Points on a hilly landscape, in no order, each with its height.
A ball rolls from a point to the lowest of its 2 nearest points, and stops where none of them is lower. Distance is the straight distance between rows; heights are no part of it.
Q_229 h=57.0: [ 88 172 167 116 184 139  92 172 131  77 116 114 150 118 167 124 169 144
  84 134  83 115 140  69 136 125  78 116 104 139 164  77 101 127 148 142
 161 111 109 102 146 138 127 122  96 152  87 111 147 139 143 112 139 159
 176 123 167 123 160 152 140  93 104 160 127 124 142 117 156 117 150 136]
Q_708 h=67.7: [136  89 141 139 135  92 128 151 130 210 155 105 126 127  62  80  96 181
 152  83 145 122  50 172 127 135 177 159  92 139 155 131  98 140 121 128
 103 119 106 123 128 121 108 105 136 165 176 100 130 112  58 150  85 147
  88  88 114  80 108 167 151  71 148  91 147 151 111 123 119 120 110 158]
Q_765 h=57.3: [174 167 120 140 104 129 139 107  82 125  97 172 116 130 164 174 130 113
 141 116 141 155 164 123 174 116 145 137 131 117  70 191 180 119 112  61
 145 152 162 176 132 163 133 136  62 115  98 142 143 148 157 127 130 133
 135 137 133 151 150  97  95 215 131 151 140  88 182  95 177 146 138  94]
Q_90 h=57.1: [162 103 183 131 174 138 100 164 153  98  98 105 104 107 190 109 183 114
 110 134 122 128 163  86 145 138 122  97 131 180 147  85 111 138 143 209
 201 150  96 128 121 123 120 123 147  85  82 146 170 131  59 140 145 155
 179 119 118 132 158 128 124  85  68 131 102  83  70 122 127 118 132 162]
Q_791 h=35.0: [103 121  96  64 112 184 190  92 136 132  86 140 129 112 119 137 134 125
 104 182 175 115 146 104 167 110 113 130 136 127  90  98 158  84  93 122
 127  93 175 143 129 166 133 170 134 130 112 120  85 170 149 121  96  67
 102 182  91 171 105  97 117 138 147 103 111 108 131 142 118 181 151  80]
Q_284 h=44.0: [166  80 157 141 161 144 150 116 122 155 126 136 137 121 171 155 159 107
 173 116 131 160 143  91 165 110 197 146 175 146 110 147 186 112 177 118
 169 139 122 173 114 117 133 170  79  97 130 102 139 167 174 158 141 130
 131 122 107 160 152  97 130 132 133 153 132  53 147  92 130 141 130 152]
Q_131 h=41.6: [ 76 153  95  77 173 149 129 112 148 115 133 101 145 117 155 130 123 114
  71 172  93  78 155 102 107 135  18  72 106 122 144  95 116 111 106 130
 122  98 132  77 116 155  93 145 174 135 112 156  93  83 117 102 104 130
 130 127 153 147 152 138 148  93 156 137  89 212 157 165 162 162 160 110]
Q_473 h=31.1: [102  92 149  95 197 168 183  76 151 175 143  91 186 115 126 145  92 105
 181 171 175 116 128  64 129 126 140 133 163  82 131  76 160  95 159 130
 119  84 108 123 139  99 117 156 134 160 125  92 103 155 121 165 121  97
  99 109 117 171 152 100 104  69 140 163 137 111 136 131 121 157 168 158]
Q_12 h=45.9: [125 174 111  97 107 133 116 148 146  47  84 113 117  99 179 127 165  98
  87 152 105 112 178 135 107 111  54  89 126 153 139 113 115 134 109 169
 140 127 135 126 132 146 159 131 153  97  72 166 120 129 131  97 136 125
 161 163 145 162 122 106 124 127  82 119 109 120 101 137 127 110 125  90]
Q_895 h=41.5: [ 78 121 113  93 205 113 129 117 102 165 189 113 158 147  92 140  82 116
 211 115 153 107  62 138 148  83 163 133 159  87 141 130 142 111 125  76
  69 109 100 164 175 122 129 131  79 188 148  78  55 148 130 143 112 100
 104 123 173 108 156 105 147 100 169 114 172 193 152 123  86 161 135 132]
Q_694 h=57.4: [115 149  97 139 112 116  93 149 111 105 140 157 107 134 109 150 129 148
 102  87 116 114 100 122 148 113 146 174 104  97 136 160 117 113 139  91
 118 113 153 139 128 139 132 113  69 199 137  96 101 129 163 107 106 158
 112 148 151 107 126 139 152 151 149 100 184 135 181 153 123 138 117 102]
Q_155 h=47.1: [ 84 135 104  69 162 154 154 137 103 107 126  95 122 147 112 171 117 119
 147 134 179 109 119  88 151  96 115 127 145 105 135  99 129 139 138  96
 116 110 119 122 142 116 133 137 106 167 111 109 100 160 151 119 107 115
 102 147 136 151 128 108 123 119 122  94 175 162 125 145  92 160 147 118]
Q_589 h=49.3: [177 150 138 127 123 117  46 169 106 137 112 151  79 139 109 138 111 164
  86 102 117 121 135 139 156 177  97 142 114  98 162 177 112 163 115 112
 144 184 106 129 110 130  49  76 104 158 138 148 180  99  47 146 132 199
 139 107 142 108 156 160  99 177  88  99 151 129 118 126 132 127 122 141]
Q_864 h=53.4: [166 180 113 106 108 127 108 117 101 176 108 158 104 120 145 186  89 118
 123 104 135 133 169 130 149 161 102 107 123  53 120 192 155 158 106  81
 119 182 130 128 115 125  98  86 116 133 114 168 155  91  64 136 158 202
 140 116 132 133 138  94 148 199  85 152 130 165 173 132 147 130 145 116]
Q_900 h=10.0: [171 100 110  89  94 175 145 108 148 141  55 122 115  59 195 112 147 122
  52 170 112 146 147 124 147 122  59 122 135 169 115 107 187  71  86 164
 146  92 182 150 123 207 141 158 148  85  77 150 104 136 119 105 132  82
 189 162 102 169 130  93 152 114 114 149  89  63 130 124 161 153 141  99]
Q_477 h=54.2: [116 149 174 139 186 128  79 167 145  72 116 107 127 112 187 129 178 144
  97 124  89 139 144  74 156 111 130 115 117 167 168  91  82 145 164 154
 193 142 107 127 140 119 135 115  89 119  91 119 189 165 120 142 134 149
 185 121 147 112 150 149 133  91  78 127 132  71 105 106 151 118 130 151]
Q_943 h=19.6: [ 71 132 128 143  95 115 159 100 155  66 167 100 165 165 100  99 108 100
 161 152 134 147  95 179  72 107 173 143 148 152 143  91  91 129 131 155
  99 120 116 118 154  91 179 133 149 119 168 118 106 111 190  92 141  78
 126 135 136  99  75 129 133 110 154 119 136 174 108 132  75 105 108 122]
Q_324 h=45.8: [119 120 145  45 169 169 150 107 149  89  70 102 126  82 196 140 171 110
  95 177 119 107 146  89 130 106  58 100 133 151 142  67 163  88 133 182
 169  95 143 125 125 143 146 165 130 114  77 128  98 166 142 103 123 117
 179 154 131 183 176  85 154  76 113 130 139  84 114 140 109 144 139 127]
Q_40 h=50.3: [ 84 175 100 160 164 114 137 116  81 161 197 135 142 162  76 125 114 135
 139 117 123  92  78  88 122 127  94 130 102 115 163  82 118 121 127  78
  88  99 100  92 150 125 116 128 154 205 139  52  97  90  98 119 135 136
 105 111 175 141 136 193 124 101 163 170 149 248 173 199 135 142 103 112]
Q_210 h=52.3: [ 91 170  85 157 117 111 124 103 111 177 178 162 133 132  73 123 115 149
 118 102 126  91  97 105 133 141 107 163  94  83 134 119 126 114 122  68
  95 109 122 122 148 142 133 116 143 206 138  66  88  85  87 113 139 152
  95 112 165 136 121 180 166 135 165 159 152 222 188 195 135 147 107  93]
Q_392 h=56.0: [157 141 141 208  93  98 153 112 146 123 140 142 171 116 142 110 150 127
 171 116 101 173 146 160  68 158 169 121 111 138  98 162 154 103 158 150
 116 145 140 122 137  85 171 165 168  84 138 123 162 118 166 139 180 120
 122  87 131 112 106 126 146 143 111 193 103  93 146  92 167  88 101 135]
Q_577 h=14.5: [117 139 138 164  68 103 153 120 131 103 149 124 154 174  76 114 118 115
 156 124 143 156 106 181  84 140 156 137 127 144 112 147 105 153 128 160
  99 135 136 118 132 103 175 138 173 119 145 135 120 124 154 102 141  92
 104 130 113 108  88 141 132 163 134 133 124 154 112 136 100  96  88 120]
Q_698 h=38.9: [ 92 137  90  56 178 165 158 102 145 158 119  97 155 111 147 141 119 119
  91 179 136  88 159  82 123 137  64  73 126 101 124  95 151 102 114 127
 113  94 140  76 112 137 103 141 164 138 110 130  94 123 102 122 101 110
 124 143 146 180 169 114 146  85 137 138 100 178 162 140 147 165 192 114]
Q_85 h=38.8: [134 118  90 123  63 109 109  98 124 104 127 170 116 155 114 114 121 119
 105 106 142 124 110 199 146 106 116 159 153 148 103 189 125 133  70 132
  98 130 166 164 114 172 123 116  92 113 173 172  87 118 182  95  81  77
 112 149 120 114 112 120 138 187 166  66 148 148 119 132 111 142 140  92]
Q_20 h=38.7: [100 153  98  68 103 163 181 119 107  76  81 103 122 105 132 137 161 114
  76 190 182 121 150  95 137 107  80 118 115 136 116  72 145  93 110 144
 148 104 172 131 120 163 151 167 161 111  79 110 116 150 130 104 121  78
 124 184 105 188 106  87 111 150 122 118 118  99 114 146 107 151 125  69]
Q_653 h=59.7: [136 164 117 164  79 130 114 153 108 114 127 167  99 148  91 147 134 172
 109 109 148 125 120 107 169 140 159 176  91 102 119 143 121 137 160  73
 141 118 169 150 120 151 134 122  96 177 111 102 151 145 137 128 125 149
 109 147 129 125 106 156 108 180 131 118 175 100 170 127 137 136 106 101]
Q_479 h=31.3: [ 82  95 109 100 141 165 185  60 154 159 136 129 182 112 124 107 101 110
 129 185 154 124 146 104 145 115 136 151 165 134  94  99 164  66  90 121
  95  76 149 133 141 155 123 161 135 142 145 124  59 148 173 138 100  40
 118 178  95 162 107 113 127 106 183 134  91 123 124 139 124 164 174  90]
Q_47 h=42.5: [ 96 162 104  71 143 154 150 135 134  59  76 112 134 110 165 151 180 111
  93 183 127 114 160  98 124  88  70 113 114 149 139  85 132 103 126 145
 146  92 138 124 129 148 162 165 123 128  88 127 113 157 146  79 122 107
 153 174 138 168 143  90 146 101 112 121 131 108 135 153 117 132 143  99]
Q_999 h=73.0: [155 148 108  93 170  98  92 129  82 192 148 153 141 125  99 155  73 137
 157  75 129 140 117 151 118 149  95 101 114  61 153 177 137 144 116 104
  76 161  82 118 123 101  67  98 123 157 167 142 138  86  47 159 146 183
 110  85 159 100 167 116 134 146 114 111 140 195 137 124 108 131 124 166]
Q_474 h=55.5: [176 176 118 123 126 144 135  91  75 130  89 166 119 109 163 190  96  97
 136 113 148 127 179  97 153 125 131 108 124  70  84 178 174 131 118  74
 135 159 160 138 130 137 123 118  97 124 111 155 156 128 110 125 153 148
 137 131 141 157 149  71 122 229 106 181 139 119 205 112 179 131 142  96]
Q_787 h=19.7: [113 187 124 177  64 119  96 122 117  99 164 145 116 141  97 112 124 159
  86 139 117 128 150 114  85 171  71 143  77 116 119 124  95 143 105 104
 114 116 137  96 129 146 116 112 185 169 118 118 141  82 124 100 165 161
 134 127 131 117 100 175 124 173 128 181 130 183 153 183 145  98 101  77]
Q_667 h=54.7: [ 79 172  96 120 160 131 116 127 105 115 147 132 142 144 137 139 124 123
  88  97  79  81 118  94 152 105  89 152  93  87 133 116 125 121 132  77
 114  84 124 121 133 164 140 142  98 192 123  92  85 113 157  85 132 161
 115 127 185 121 137 169 175 119 159 145 159 184 215 185 148 148 138  83]
Q_557 h=45.7: [148 148 129 182 106  67 105 140 126 108 160 156 144 146 137 132 143 122
 158  76  81 152 129 200  97 125 193 161 118 136 128 196 145 113 145 106
 100 132 143 156 131 107 157 137  81 123 162 112 144 144 198  90 152 136
 129 109 163 100 139 136 154 165 136 137 146 124 170 108 137  96  87 108]
Q_17 h=50.2: [134 103 112  60 151 141 145 126  86 159 129 143 103 167 111 160  85 121
 188 131 176 128 121 132 155  96 131 102 184  93 143 153 130 141 113 110
  98 158 114 142 128 105 114 118 127 143 134 141 104 130 106 140 114 116
  90 141 129 145 159  84  98 165 130  82 155 166 105 120  74 173 151 137]
Q_818 h=35.1: [ 62 131 116  93 187 147 172  91 164 134 138  64 176 126 142 151 118 113
 151 172 158  96 151  68  96 114  82  87 141  96 151  62 145 111 153 128
 113 105  99  82 131  94 129 152 168 139 104 108 107 132 138 135 131 110
 120 110 134 180 181 103 111  61 140 159 123 161 139 154 115 157 165 151]
Q_516 h=59.8: [166 108 137 142  51 132 151 134 135 144  87 126  98  98 137 110 132 135
  87 148 136 131 161 135 129 161 119 124 111 143 101 138 136 163 126 159
 161 149 154 115 125 144 120 132 186  73  90 174 175 117  73 138 143 120
 126 146  88 141  95 112 114 143  98 154  84  94  94 116 159 107 136 130]
Q_226 h=35.3: [134  94  99  96 105 119 128 106 153 156 133 165 108 126 109 124  96 140
 102 102 141 101 128 175 119 130  81 146 134  98 105 177 112 138  57 111
  87 116 153 133 125 181 111 108 126 124 173 180  65  95 122 130  66 109
 116 131 125 115  94 132 141 153 165  70 113 181 112 148 116 156 157 119]
Q_122 h=65.0: [135  48 139 135 116 126 135 117 167 209 137 101 127  80 122  62 139 183
  88 110  69 114 108 125 115 151 129 145  78 140 135  84 104 120 136 137
 144  88 144  80 108 146  84 115 172 114 139 132 138 116  92 151 102 148
 142 107 119  88  92 178 153  17 175 160  98 133 123 132 168 109 182 147]
Q_58 h=23.5: [ 68 102 119 104 123 130 154  94 155  97 175  88 165 159 110 107 103  94
 142 137 134 115  98 168  91  93 136 132 155 147 141  96  90 131 116 130
  98  93 123 101 141 137 155 130 145 122 145 153  71 119 180 100 103  68
 104 151 137 106  84 131 135  82 168  96 134 186 104 152  81 146 132 115]
Q_642 h=43.3: [165 153 119 133  85 127  96 181 129  86 110 130  49 163 102 128 124 133
 130 152 161 100 136 133 118 161 114 116 141 166 141 161  70 199  96 152
 157 181 117 134  97 113 101  91 153 125 111 166 158 144  84 121 108 125
 121 175  86 151 111 151  85 194  89  61 148  87  61 133  93 113  82 118]
Q_919 h=37.7: [114 108 157 130 203 140 148  93  87 158 134 106 160 154 112 172  87 103
 231 117 196 163  97  91 158 101 197 145 172 105 119 137 168 134 179 100
 106 151  96 153 151  80 135 163  85 154 131  89 116 161 131 157 138 130
 102 100 119 152 155  62 109 134 128 141 158 101 125  89 104 157 138 169]
Q_219 h=72.0: [144 152 114 117 183  85  79 153  93 163 143 135 137 152 106 158  94 133
 165  64 109 155  91 159 127 127 132 126 118  91 150 163 145 139 136  96
  85 159  85 142 132  84 110 119  99 160 158 108 129 118  92 155 152 189
 112  83 161  97 178 118 132 154 103 102 152 157 148 118 103 124 103 152]
Q_664 h=54.1: [175 101 108 123 106 126 112 141  93 125  87 182  61 166 144 172 123 119
 160 127 149 134 138 189 162 105 142 132 178 153  90 206 149 152  90 113
 123 170 135 172 103 168 116  89  92  97 131 162 132 119 129 127  91 145
 116 125 110 132 159  89  94 218 127  65 136  96 116 100 122 145 107 112]
Q_167 h=52.1: [148 112  98  75 119 135 143 115  84 150 111 164 100 171 129 165  99 100
 179 140 176 134 134 163 149 107 116 100 194 114  99 194 168 149  71 117
  99 176 120 158 104 141 132  88 129 102 142 167 100 122 117 130 110 111
 108 145 122 133 142  82  95 202 134  85 128 160 103 115  86 146 146 119]
Q_925 h=60.5: [153 112 153 137 105 141 185  81 148  84 108 125 148 117 190 136 170  66
 151 176 147 168 169 145 111  96 168 119 191 183 101 111 180  95 113 173
 136 131 124 156 125 121 176 165 128  46 114 148 130 157 201 121 171  65
 135 156  87 159 141  72 107 151 130 166 104  77  98 110 137 117 114 135]
Q_914 h=33.8: [ 85 130 136 128 107 112 136 164 143  83 130 106 116 136  94  87 135 144
  96 132 125 112  99 143  92 145 116 137 104 181 157  82  33 153  90 167
 143 113 132  81 107 114 117  80 157 137 146 127 136 113 146 123 103 118
 138 146 113  98  74 182 111 100 129  73 134 166  75 143 124 105  97 142]
Q_59 h=51.2: [ 95 128 173 210 105 105 141 151 135  98 158 107 134 141  86 105 147 138
 163 130 115 167  67 172  84 124 210 151 133 170 156  87  84 149 178 155
 132 125 119 122 138  72 167 113 136 133 164  90 174 133 152 129 125 110
 138 111 112  90  93 170 154 105 110 114 128  88 104  98 106  85  71 162]
Q_639 h=63.4: [161  46 147 144  84 144 121 110 150 200 111 110 124  63 141  71 152 171
  67 136  95 132 151 113 126 172  98 124  84 125 122 101 132 115 143 165
 162 102 143  84 109 144 110 144 179 103 101 147 181 110  68 152 149 163
 134 109 107 126 101 143 140  46 142 219  75 106 147 123 178 113 198 133]
Q_437 h=47.9: [171  62 156 144 163 152 111 154 136 164 120 123 112 107 149 113 148 150
 131  96 108 143  90 125 178 123 195 163 137 138 143 124 132 126 175 132
 179 128 146 153 110 137 130 131  69 105 144 111 150 159 149 167 118 155
 133 122 119 104 139 137 144  88 138 118 145  53 135  89 135 131 147 160]
Q_601 h=59.5: [ 47 166 128 100 180 126 102 149 138  71 108  86 148 132 167 118 172 117
  68 149  59  98 105  99 131  93  81 123  95 147 170  59  93 118 126 137
 159  80 120  96 132 139 138 123 105 154 115 110 115 136 193  90 102 143
 150 142 162 110 139 155 155  77 141 134 145 155 153 160 141 136 136 139]
Q_180 h=49.5: [ 95 164 126 112 152 153 143 146 101  91 128 100 139 151 109 159 129 127
 153 141 170 108 148  81 142 105 135 106 120 107 136  83 119 143 175 113
 137 119 113 116 141 104 139 141 130 151 102 101 142 147 134 130 138 125
 113 133 126 151 116 117 101 128  97 118 166 132 125 148 101 119 127 134]
Q_630 h=54.0: [116 141 166 164 137 119 139 134 162 100 142 116 159 117 151 134 149 115
 160 119 102 157 141 120  79 126 153 116 124 143 128 104 137 103 177 154
 132 138 108 118 138  74 173 147 136  93 122 109 156 125 160 136 173 138
 149  92 139 108 122 123 134 100 105 167 106 107 131 113 135  90 107 149]
Q_57 h=39.0: [ 96  99 128  79 215 127 112 116 130 170 175 114 160 132 118 128  93 119
 175  96 110  87  86 133 140  81 143 122 142  75 166 148 137 108 136  96
  86 121 114 154 165 116 109 108  79 164 167 106  67 139 104 171  84 129
  88  94 159 108 169 122 138  87 149  80 152 183 139 122 103 156 136 170]
Q_290 h=62.1: [190 116 134 157 105 142 171  93 132 120  90 161 128 117 199 141 162  74
 154 149 128 159 175 143 141 107 160 111 188 199  84 150 195 101  99 156
 162 134 119 153 113 156 158 152 114  24 108 164 134 155 173 121 146  83
 164 146  98 159 155  88 103 162 130 166  88  62 120  96 139 128 111 127]
Q_106 h=8.5: [144 164 110 158  66  86 120 122 142  71 130 147 107 171 108 123 120 124
 139 110 123 137 140 182  78 148 114 122 127 133  98 179 108 176 104 146
  99 150 133 110 105 107 146 124 165 107 131 163 134 111 156  84 138 114
 118 152 126 111  99 122 111 191 117 105 127 146  93 144 103  74  84  98]
Q_25 h=61.5: [182  72 136 146  61 155 135 120 130 179  79 115 102  68 152  91 153 159
  58 154 122 132 164 132 139 169 122 134  94 146 103 109 143 116 142 156
 195 131 163 108 123 162 126 158 179  76  94 164 186 133  71 151 159 124
 141 141  83 148  95 111 118 100 130 210  88  63 129  97 164 122 167 131]
Q_29 h=30.6: [142  69 133 133 139 124 124 105 161 183 149 151 161  86 148  94 134 153
 124 107  77 142 115 152 149 117 147 170 139 127 117 158 159  69 117 123
 103  91 158 164 135 152 141 141  86 117 165 121  71 142 187 138 108 122
 151 120 126 115 119 156 174  80 173 148 110 117 164 119 167 151 164 141]
Q_305 h=40.0: [117 151 159 144 113  99  96 189 120  66 122 114  83 147  94 128 145 112
 131 164 160 116 126 126 102 144 139  96 139 181 152 109  48 204 132 188
 164 161  90 125 113  92 121  91 153 116 107 151 174 135 102 125 122 121
 140 159  94 133 107 152  75 132  75  75 121  89  39 135  95  94  82 156]
Q_267 h=52.2: [ 81 147 160 127 142 142 143 128 141  87 144  89 148 126 119 148 149 106
 156 140 135 142 134  96  99 104 125 109 122 140 148  74 109 123 170 156
 122 133  97 116 142  78 151 141 131 119 112 103 133 136 170 134 162 126
 135 127 132 125 119 127 117  86 107 141 135 112 110 126 107 102 119 147]
Q_885 h=57.8: [166 119 140 182  74 121 153 121 125 151 119 147 134 122 112 117 117 128
 148 127 138 147 152 149  95 170 163 124 113 120  66 179 148 157 139 137
 126 152 152 119 133  97 148 140 190  67 122 153 163 104 106 139 163 120
 102  96  91 134 100 100 110 190 119 180  96  93 123  98 157 101 110 143]
Q_850 h=61.4: [147 170 130 146  60 153 130 154 130  94  99 131 101 119 121 124 151 132
  95 165 153 125 171 102 129 169 122 106  99 121 105 133 113 171 134 137
 173 157 163 147 127 152 129 123 175 110  79 143 168 120  90 139 152 104
 122 154  96 160  93 125  84 174 110 136 116  86  98 124 142 106 108  98]
Q_409 h=34.2: [ 98  96 120  94 167 140 143  92 164 161 135 119 166  96 151 108 129 127
 118 143  82 106 127 118 161  98 125 142 151 129 114 128 154  64 111 116
 107  71 159 142 141 154 131 150  93 132 154 121  44 149 193 125  80  87
 142 159 138 130 141 131 171  76 189 124 114 124 151 132 148 155 167 132]
Q_582 h=24.1: [117 150 155 170 107 138 119 166 116 122 151 128 137 137  90  96 138 146
  88 138 124 135 133  99 117 169  92 110  79 135 127  96  96 137 110 120
 131 133 130  95 144 129 108 110 173 147 122 104 160  95 131 128 154 157
 140 113 128 122  95 181 107 131 114 162 103 172 121 162 159  95 130 114]
Q_924 h=70.5: [151 139 119 143 137  75  68 178  99 122 153 143 108 178  51 134  92 155
 156  93 140 147  70 158 114 153 143 138 119 115 155 151 105 175 123 131
 109 150  84 122 121  84  94 104 130 165 179 105 163 117  89 140 134 166
 104 113 137  92 142 149 110 152  97  65 164 134 102 135  80 105  73 151]
Q_436 h=26.6: [171  94 127 137 136 130 123 116 148 165 125 158 156  86 186 118 150 142
 104 106  77 164 144 133 147 123 147 150 137 125 113 177 187  74 133 123
 128  98 161 157 109 144 145 155  81  98 137 133 118 154 187 137 134 132
 176 119 140 121 136 125 169  98 150 180 106  88 183 104 179 137 171 143]
Q_385 h=59.6: [137 108 162 140 181 132 118 161 133 125 115 112 101 146 149 137 138 105
 170 111 158 124 146  84 138 135 140 106 155 144 143  86 122 162 179 175
 161 175  65 115 122  67 119 134 134  87 122 133 163 115  66 155 162 160
 134  90 111 133 168  95 111 104  80 110 124 102  60  92 102 125 111 177]
Q_171 h=40.7: [162 121 136 144 157 146 140 127  78 160 133 141 124 148 122 169 111 108
 193 116 179 155 116 102 159 121 197 147 160 124  92 158 164 145 172  90
 143 159 123 162 119 116 122 152 104 126 125 106 149 131 126 158 147 145
 102 103 103 150 162  85  99 173 114 152 141  88 138  88 139 154 122 136]
Q_676 h=69.2: [137 137 141 174 140  99  89 183  94 150 152 121 118 157  55 111 106 174
 143 100 148 131  45 130 136 155 155 147 106 145 158 105  81 163 123 121
 114 131  97 116 124 101  79  87 127 177 168  72 170 124  78 150 117 160
  99 103 124  85 128 180 111 107 113  87 167 132  97 146 114 111  84 166]
Q_674 h=46.5: [188 181 132 150 119 109  49 172 114  90 112 150  67 160 111 150 118 141
 125 138 127 123 159 130 140 182 134 109 149 133 137 157  94 209 130 133
 172 200  95 137 127 121  64 105 116 153  96 162 200 116  46 124 149 182
 127 126 122 141 157 153  79 204  62 100 125  76  80 116 121 112  71 122]
Q_681 h=44.7: [ 93 157 124 111 195 129 105 140 116 127 163 118 154 135 134 134 127 132
 104 119  97  85 138  95 110 126  44  75  98 101 173 102 103 134 105  98
 101 118 101  76 134 137  84  99 142 157 137 137 123  83 118 103 128 156
 127  99 183 124 164 179 121  96 129 140 109 226 142 174 138 144 150 150]
Q_556 h=50.7: [166  94 166 158 164 124  93 168 143 115 108 115 101 114 180 115 167 133
 109 101  87 150 119 106 164 134 193 146 127 158 151 124 113 138 195 140
 202 143 136 150 122 118 132 130  93  82 120 115 179 169 142 152 110 162
 165 126 123  97 124 136 152  95 108 125 145  30 123  82 138 111 125 169]
Q_223 h=43.9: [ 83 141 120  91 168 132 151 101  75 130 170 120 148 167  85 161  75 111
 197 119 184 102  84 126 150  77 167 138 162  72 137 112 137 126 148  72
  73 109 102 145 167 101 142 137  82 206 123  84  77 176 135 131 142 105
  91 136 167 139 154  99 119 131 151 108 195 178 148 146  58 158 127 124]
Q_359 h=42.4: [133 137 103 160  54  89 120  95 127  93 137 167 138 146 126 100 141 115
 112  96 105 167 132 205 122  95 164 175 121 158 107 191 136  97  94 110
 100 109 164 149 135 151 163 138  84 128 175 143 113 138 233  74 118  98
 119 152 148  99 108 130 162 150 154 123 125 150 157 121 133 117 101  92]
Q_393 h=56.4: [155  92 164 182 105 106 125 163 172  92 108 135 110 106 158 100 165 108
 137 113  88 152 145 146  85 151 174 123 152 180 127 133 115 137 158 193
 175 161 105 128 107 102 171 143 158  47 128 159 160 122 122 140 157 117
 162 103 109 101 117 130 130 108 102 135  79  78  85  99 143  74 104 170]
Q_954 h=34.5: [129  86 170 130 179 149 162  91 150 178 161  84 169 139 113 134  91 114
 211 137 170 141  92 101 127 119 179 133 158 115 126 116 161 103 171 143
 104 127  95 137 139  85 135 160 134 133 143  96 115 145 131 165 138 117
 108  95 117 133 137  99 128  89 147 150 136 110 120 129 110 140 154 158]
Q_65 h=51.9: [170 148 133 108 109 119  80 126 106 208  91 150  84 102 117 148  93 149
 112 104 132 130 154 159 150 159  95 104 114  53 117 190 155 165 117  96
 117 191 109 118 108 143  75  88 121 147 151 169 167  77  25 144 163 220
 126 100 134 121 147 113 138 166  94 128 128 170 137 101 148 137 148 138]
Q_761 h=15.0: [127 203  87 149  63 105  98 116 132  76 163 153 129 156  95 137 115 140
 110 111 121 128 152 122  83 170  95 137 102 107 105 158 108 165 106 109
 117 135 128 106 128 114 145 115 169 158 134 139 138 101 131 101 170 145
 109 148 138 129 107 130 107 211 115 145 143 176 133 182 111  91  96  65]
Q_455 h=61.6: [147 179 119 162  65 132 114 152 131  94 112 143  88 127 111 131 147 177
  64 135 143 122 140 100 147 166 142 160  79 126 113 109 105 142 149  97
 179 129 180 135 115 172 126 127 136 165  94 113 169 139 125 136 127 131
 138 157 112 132  99 164  95 188 118 133 145  82 146 138 152 121 106  83]
Q_627 h=66.5: [123  89 129 145 137 112 117 123 151 209 163 117 140 113 111  74 113 170
 130  82 102 114  82 154 129 144 153 150  87 124 154 119 100 115 140 132
 113 107 113 116 144 128 122 113 145 135 170  97 105 118  90 148  98 158
 117  91 139  79 112 177 157  58 159 135 116 155 130 135 159 114 126 162]
Q_793 h=48.3: [143 137 138 206 101  53 106 162 146  97 160 130 133 151 117 120 144 129
 141  95  82 169 104 211  85 139 206 155 115 156 148 165 104 133 155 143
 116 134 145 144 128  90 181 127  98 120 179 124 160 140 193 107 131 120
 142 117 142  84 112 158 174 149 118 115 129  82 136  96 120  79  71 124]
Q_348 h=19.4: [186  67 124 116 112 161 126 121 159 160  86 142 123  74 201 107 163 134
  45 137  81 154 130 139 155 145 103 136 124 151 130 128 171  78 126 152
 159  95 182 151 103 190 142 163 120  83  99 157 138 160 159 134 124 116
 185 144 119 123 117 140 152  96 149 165 111  49 170 103 160 137 177 123]
Q_411 h=56.3: [184 117 122 142 102 116 115 127  90 123  87 184  91 146 180 165 151 139
 138 113 120 162 151 165 174  97 153 147 148 155  91 213 177 112 107  88
 144 161 154 188 125 176 128 117  48 100 127 148 142 144 161 124 101 150
 136 131 137 138 154 113 117 192 136  93 143  71 164  94 157 144 126 111]
Q_81 h=58.3: [140 109 156 162  98 132 166 140 177  62  96 123 107 114 157 116 157  75
 148 158 119 154 172 163  75 115 148 101 178 190 110 129 131 134 130 207
 143 165 109 144 116 104 187 136 161  35 116 177 125 133 143 122 157  79
 151 152  90 134 117  98 109 141 105 127  83  94  57 105 100  87 103 152]
Q_752 h=29.2: [114 107 126 116 121 124 118 157 164 112 126 112 137 109 142 108 131 141
  84 115  95 114 137 126 108 139  68 105  98 142 147 120  88 123 100 159
 145 129 125  89 113 131 111 108 155 103 137 160 119 100 125 114 108 139
 154 114 136  99 107 165 143  93 121 128  94 162  99 136 148 106 133 137]
Q_888 h=35.7: [135  77 134  78 168 135 144 107 134 231 162 144 140 107 101 125  86 144
 177 109 146 105 106 145 150 125 121 127 135  75 125 161 138 102 116  99
  87 117 116 156 141 136  84 111 107 169 155 127  88 103  66 166  85 147
  96  92 124 112 153 118 145 103 163  99 126 165 128 108 133 158 165 149]
Q_657 h=37.0: [ 99 126 141 149  87 133 134 184 133  74 107  98 107 134  99  90 138 136
 132 165 152 131 101 126  89 139 152 121 120 183 141  75  47 173 125 186
 166 140 122 105 119 107 129  80 156 116 125 136 156 128 129 130 117  93
 125 151  93 114  73 155 102 110 111  76 123 107  55 132 116  96  98 134]
Q_72 h=27.6: [ 58  96 107 134  97 149 192  59 161 116 148 100 175 132 113  79 114 114
 108 177 128 125 119 139  90 124 130 144 162 143 122  59 139  78  99 152
  92  95 138 106 147 138 129 164 179 118 135 116  68 111 170 112  99  64
 111 158  98 139  71 139 143  77 188 129 101 157 128 135 117 143 142  84]
Q_616 h=47.4: [ 95 171 103 116 195 106 108 140 104 129 187 107 152 158 104 138 115 129
 133 102 111  96 105 107 125 106  82 104 100  85 180  85 112 133 137  92
  86 107  71  96 152 112 100 113 127 180 134  94 116 115 114 127 142 149
 114  91 186 115 172 164 122  93 133 120 156 224 142 176 102 137 114 161]
Q_797 h=32.3: [132  93 114  94 112 146 149 100 142 206 121 156 119 100 102 122  95 145
 120 128 162 103 145 144 158 135 102 124 133  80  91 168 142 119  83  86
  84 115 171 140 122 176  98 109 127 143 157 162  90 110  92 155  96 116
 116 119 106 131 104 109 152 139 167 121  95 151 142 127 143 183 198 120]

Two balls start at each pair of points below. Name the first point that both come to, or write none.
Q_556 and Q_653 | Q_473
Q_65 and Q_219 | none
Q_81 and Q_392 | Q_630

For each start below, name the point where the ball stops.
Q_793 | Q_797
Q_411 | Q_797
Q_385 | Q_797
Q_40 | Q_473
Q_885 | Q_797
Q_924 | Q_516
Q_864 | Q_106
Q_999 | Q_106
Q_455 | Q_473
